A landscape with many valleys, sampled at points; each row gives a point and its height.
From any point a ball rolls to the lowest of the 2 points nearest to it. It stops when none of these is lower. Distance is the straight distance between rows; heights are no part of it.
bafa: [172 120 174 119 119 157 137 110 141 112 127 112 121 137 129 152 111 125
 133 168 101 125]  h=2.93
tep: [170 110 107 126 113 148 135  90 164 150 121 108 137  72 125  84  98 121
 113 180  87 111]  h=3.84
guked: [ 99 109  48 139 139  76 142 164 131 173 123 114 155  86 158 109  99 146
  98 132 125  95]  h=5.64
Lali: [117 170 135 110 128 185 129  68 146 141 143 154  90 176 150 169 149 129
 124 130 182 137]  h=5.29
Kibav: [105  76  52 140 155  80 121 184 135 137 112 100 156  83 176  88  98 133
 133 118 139  80]  h=5.47
Fop: [140 170 148 104 123 172 126  96 142 108 149 164  82 196 173 173 165 137
 165 142 182 139]  h=4.17
puf: [133 146 109 158 142 139 124 112 100 129 195 121  87 138 183 118  78 146
 149 199 122  83]  h=5.28
guz: [ 79 125  88 170 141  70 148 169 107 178 151 111 143 113 149 142 103 148
  87 136 117 105]  h=4.46
led: [129  69 119 120 119 169 117  79 179 127 142  93 158 116 150 133 130  95
 118 126 132 110]  h=7.25
nuvot: [166 110 122 150 121  63 114 175  93 117 108 128 140  93 103  93 111 140
 125 139  90 101]  h=5.37
Ker: [ 97 153 114  85 126 170 136  79 148 147 112 153 134 154 113 153 162 114
 116  75 171 158]  h=6.36
Kop: [ 97 132  78 109 120 172 136  54 164 187 131 136 143 115 124 125 135 120
  95 119 149 141]  h=6.34
supop: [155 144 122 100 130 179 134  78 120 120 156 161  85 152 164 123 119 132
 172 174 139 126]  h=6.85
fozu: [ 58 130  80 179 145  74 173 182  82 181 133 128 140 102 152 153 122 139
  83 116 133 130]  h=4.81
vab: [134  83  67  76 131 156 101 112 167 135 116 108 159  48 119  62 159 102
 149  99 145 151]  h=3.02
suke: [153 109 111  95 138 197 127  57 145 124 167 153  99 134 181 115 134 115
 171 165 147 127]  h=7.15
zapav: [141 172 136 119 120 160 146  76 112 153 141 156  81 141 129 127 104 148
 138 186 130 130]  h=6.40
kigad: [ 94 118 114 120 119 116 130 130 121 118 138 125 158 137 122 151 137 115
 121  91 134 121]  h=3.98
pul: [ 92  80  74 104 130 113  93 173 131  77 128 105 160  94 143  95 171  94
 190  66 172 124]  h=3.12
vula: [186 143 165 117 129 139 149 118 103 110 142 147  83 144 136 109  86 148
 173 206  76 126]  h=4.28
duvem: [181 150 155  90 106 161 129 108 140  95 103 155 119 153 113 139 169 135
 159 130 140 148]  h=7.04
purur: [119 160 149 135 121 145 110 119 115  94 153 142 104 203 160 164 147 144
 152 136 172 119]  h=2.40
pag: [ 90 172 135 114 127 157 131  87 132 154 121 155  99 174 115 159 142 134
 104 108 170 146]  h=5.91
gizi: [133  76 124 159 126 101  93 160 131  86 159  84 140 121 157 116 107 120
 142 139 114  71]  h=4.76
ses: [103 135  83 136 126 154 118  83 141 160 153 121 129 131 144 129 121 134
 105 137 148 103]  h=6.02
mezim: [ 99 103 108 159 134  68 123 182  97 130 149 111 152 116 144 137 116 128
 111 118 117 101]  h=4.87
Baz: [187 119 158 147 108  80 119 165  95 106 100 131 141 103  83  96 109 138
 126 152  71 116]  h=5.55
bizu: [131  64  93 142 137  58 126 198 128 119 107  98 168  74 152  94 105 118
 130 119 106  82]  h=5.31
vafe: [127  92 107 139 125  64 125 180 110 119 123 117 160  94 129 111 120 120
 125 111 107 100]  h=5.13
dogiv: [144 126 124 147 114 146 143  89 157 169 136  95 135  97 126 112  81 134
  95 192  86 124]  h=4.24
sebi: [207 102 116 134 123 115 106 152 128  72 104 118 125  73 108  57 111 130
 175 139  97 115]  h=5.30
lilov: [ 87 171 205 165 161 149 140 125 153 160 137 120  95 171 116 169 101 143
  87 132 130 146]  h=7.60
Meka: [ 59 143 116 166 139  87 178 166  80 171 124 139 134 114 115 154 123 124
  81 102 116 156]  h=5.16
maza: [117 122  85 155 133 138  81 125 110  81 183 134 110 159 181 122 131 134
 171 134 166  76]  h=4.13
Pobab: [129 121  42 118 156  77 117 184  99 136  98 143 142  68 136  70 128 148
 146 103 145 113]  h=2.63
zere: [116 113 187 136 133 102 146 158 121 118 109 108 158 154 102 165 123 102
  95  90  97 157]  h=6.39
bir: [182 135 178  82 113 159 130 110 173  84  99 140 116 162 126 162 180 116
 154 111 143 158]  h=6.74
pone: [ 92  78  65 101 133 101 126 176 136 105 117 102 170  51 157 103 156  98
 164  83 163 125]  h=2.79
kulek: [ 99 148 150 151 128 127 159 113 138 180 117 110 130 125  85 133  87 141
  68 143  93 147]  h=5.19
Gili: [145 168  64 113 123 153 112  90 114 155 130 165 109  94 106  83 132 157
 138 143 149 119]  h=6.77
Sev: [153 165 224 149 127 116 129 150 124 112 117 140  97 188 114 166 141 141
 119 139 122 155]  h=2.19
Tonaf: [144 168 201 123 125 128 137 133 146 116 111 144  90 186 113 171 151 130
 111 116 142 161]  h=3.31
Gogi: [152 187 190 112 124 145 145 113 155 115 127 159  70 196 145 181 168 136
 142 138 159 160]  h=4.57
furib: [191  87 111 145 132 104 109 156 136  81 117  97 123  76 131  66  89 125
 155 151  99  89]  h=5.17
dagir: [108 129 139 167 128 114 147 121 157 178 134  88 147 113 100 134  82 135
  73 162  82 129]  h=4.79
Pak: [127 161 165 125 114 139 160  94 133 170  94 133 109 125  68 127 104 145
  78 143 102 158]  h=5.59
Luf: [116 154  55  90 122 164 119  77 135 178 124 155 138  92 111  99 154 144
 124 113 156 134]  h=6.58
lir: [178 127 190  88 130 167 146  93 195 100 115 132  95 163 146 182 173  97
 137 124 141 159]  h=6.35
puru: [ 90 177 174 151 148 171 143  91 153 171 150 121  85 167 134 169 103 148
  94 158 149 138]  h=7.91
zipi: [121 115 101  86 109 135 151 112 150 152  95 126 175  74  93 119 141 105
 109  91 112 162]  h=2.28
nup: [119 148 199 196 135  88 110 170  75 155 137 130 115 164 104 151 103 158
 112 148  97 130]  h=4.16
dad: [134 141 135 161 139 129 113 140  94 100 185 125  96 158 170 130  91 146
 161 190 120  90]  h=4.89
dorol: [151 116 188 117 118 113 137 140 133 106  97 118 148 147  87 154 128 114
 109 105 102 151]  h=6.13
Moluv: [149 168 139 145 108 100 120 137  69 139 114 168 102 139  89 107 121 168
 127 158 120 128]  h=6.43
lumi: [ 62  85 113 114 123 126 126 137 136  85 144 109 173 149 163 174 163  84
 148  48 169 123]  h=4.05
muka: [113 144  81 131 122  97 106 156  84 117 135 163 139 132 120 109 157 148
 148  91 148 116]  h=3.08
malun: [136 168 155 123 116 160 159  74 129 171 114 140  89 135 103 133 102 151
 103 178 123 149]  h=6.01
nuzab: [189 111 179 115 102 102 124 154 117  90  91 126 150 122  76 122 133 129
 132 126  84 135]  h=5.81
vaza: [ 79 109 141 130 124 110 124 152 117  94 143 116 162 172 147 176 154 104
 129  67 151 130]  h=4.51
daneg: [ 97 117  65 166 146 122  85 129 121 112 184 114 112 138 182 119 114 138
 141 137 166  58]  h=4.56
riki: [160 114 203 109 152 166 150  95 184 116 161 103  92 164 181 191 127 104
 153 171 114 141]  h=5.02
pegak: [ 90 155  62 117 119 106 155 129 104 184 110 161 146  88 101 114 138 142
 101 107 138 141]  h=3.40
gupa: [203 108 136 105 112 148 102 144 130  56  97 127 132 100  94  69 150 130
 193 126 106 145]  h=5.48
remu: [180 116 153 126 119 139 131 119 120 105 141 113 115 114 130 111  91 128
 141 188  86 109]  h=3.61
Sabik: [175 163 128 114 115 147 118 120 103  93 122 168 107 149 115 107 143 153
 173 151 134 134]  h=6.94
Zag: [139 153 234 178 132  98 116 174  97 131 118 132 108 184 107 163 123 150
 119 142 102 155]  h=3.33
tanan: [156  72 115 170 137  91 102 167 141  91 146  72 130  96 162  90  81 125
 139 162 105  62]  h=4.98
mazup: [130 152 139 108 108 108 159 133  93 149  76 159 141 109  57 119 132 133
 100  97 108 169]  h=1.11
luk: [ 94 134 129  86 134 169 152  85 164 149 105 130 148 145 114 159 154  92
  91  65 150 169]  h=6.57
muve: [121 143 119  91 109 112 169 134 110 145  78 150 168  84  70 122 149 116
 114  80 114 182]  h=1.70
buv: [119 146 114 139 123 144  95 116 106  88 160 147 113 176 159 138 141 144
 160 135 164  99]  h=3.48
mafe: [116 175 156 141 112 105 126 130  80 145 107 176 106 169  88 133 138 162
 110 120 134 154]  h=6.07
beme: [ 87  69 105 108 114 136  88 142 145  77 150 107 159 137 156 132 165  89
 173  68 172 108]  h=3.57
deno: [ 92 149 140 184 133  83 114 165  73 167 150 136 114 149 112 141 113 160
 102 138 117 116]  h=3.67
kup: [124  95 142  74 127 176 137  90 188 125 106 113 160 137 124 165 166  78
 112  63 148 165]  h=6.79
vutem: [155  85 132 107 129 199 126  60 167 122 144 121 128 120 167 127 131 101
 141 161 134 124]  h=7.41
boba: [190 114 199  92 132 160 162  96 165 112 126 119  91 144 142 159 118 114
 156 182  92 145]  h=3.93
ritav: [ 70 153 205 161 173 143 146 149 164 156 135 110 122 175 113 169 108 116
  76 102 122 148]  h=7.28
difi: [175  92  88 117 121 138 115 114 166 135 103 103 149  54 118  60 110 121
 129 155 101 116]  h=3.53
sado: [105 150 111 178 130  77 101 164  63 146 158 149 114 156 131 128 124 158
 119 138 140  97]  h=3.03
gem: [165 174 131 138 111 130 124 129  75 105 131 175  96 153 118 102 122 164
 159 170 127 123]  h=6.71
Zepu: [163  77  66 106 139 151  97 107 181 133 113  99 143  46 132  45 132 113
 149 131 130 129]  h=3.29
Tar: [121 153  49 107 135  91 134 153  99 169 101 163 144  63 104  82 142 154
 126 109 138 130]  h=3.00
buz: [ 95 155  90 165 124  74  98 173  56 136 149 174 123 163 138 126 149 158
 133 107 150 105]  h=2.30
siv: [108 130  93 109 117 122 105 134 114 108 130 145 149 131 122 126 159 129
 149  87 154 125]  h=3.51
Noke: [150 130 200 118 147 171 147  96 193 120 142 104  93 167 160 199 140 100
 122 143 133 145]  h=5.67
fuf: [126 126  83 145 135 162 114  82 134 141 178 118 108 121 180 114 100 127
 135 182 137  90]  h=5.66
ren: [ 74 162 158 149 135 106 152 139  88 168 109 148 115 148  85 146 126 139
  82 102 119 161]  h=5.61
ziv: [124  83 149 103 122 164 123  94 178 115 124  94 158 142 136 163 141  93
 117  96 135 131]  h=7.03
vegez: [111 101  64  77 119 142 134 109 162 158 100 116 178  46 113  92 156 106
 126  96 130 157]  h=2.71
vokem: [108 101  54 102 137  96 125 168 124 124 103 124 162  54 139  86 147 123
 150  88 149 120]  h=2.51
nel: [ 87 120 206 157 162 112 160 179 124 127 116  96 164 152 107 172 119  85
  81  89  91 163]  h=6.66
zuko: [184 115 127 103 108 123  88 167 116  53  95 137 145 114  89  65 172 139
 189  93 119 156]  h=5.63
Zozag: [132 113 142 163 130 119 103 138 115 101 167 102 127 147 155 139 104 137
 136 158 118  88]  h=4.35
venir: [ 56 140 189 148 171 142 172 164 153 146 124 100 148 156 116 168 117  91
  67  86 105 159]  h=6.96

Where does a ball stop that starts at each point below?
lumi: vokem
Sabik: guz
vaza: buz
ses: Zozag
Pak: mazup
duvem: bafa
Ker: purur
sebi: Zozag
lilov: guz
dorol: guz
Kibav: guz

For each start below, name every point that the ball comes to, in order.
zuko: sebi, furib, tanan, gizi, Zozag
Kop: ses, fuf, puf, dad, Zozag
gupa: sebi, furib, tanan, gizi, Zozag
ziv: kup, luk, Ker, pag, Lali, Fop, purur
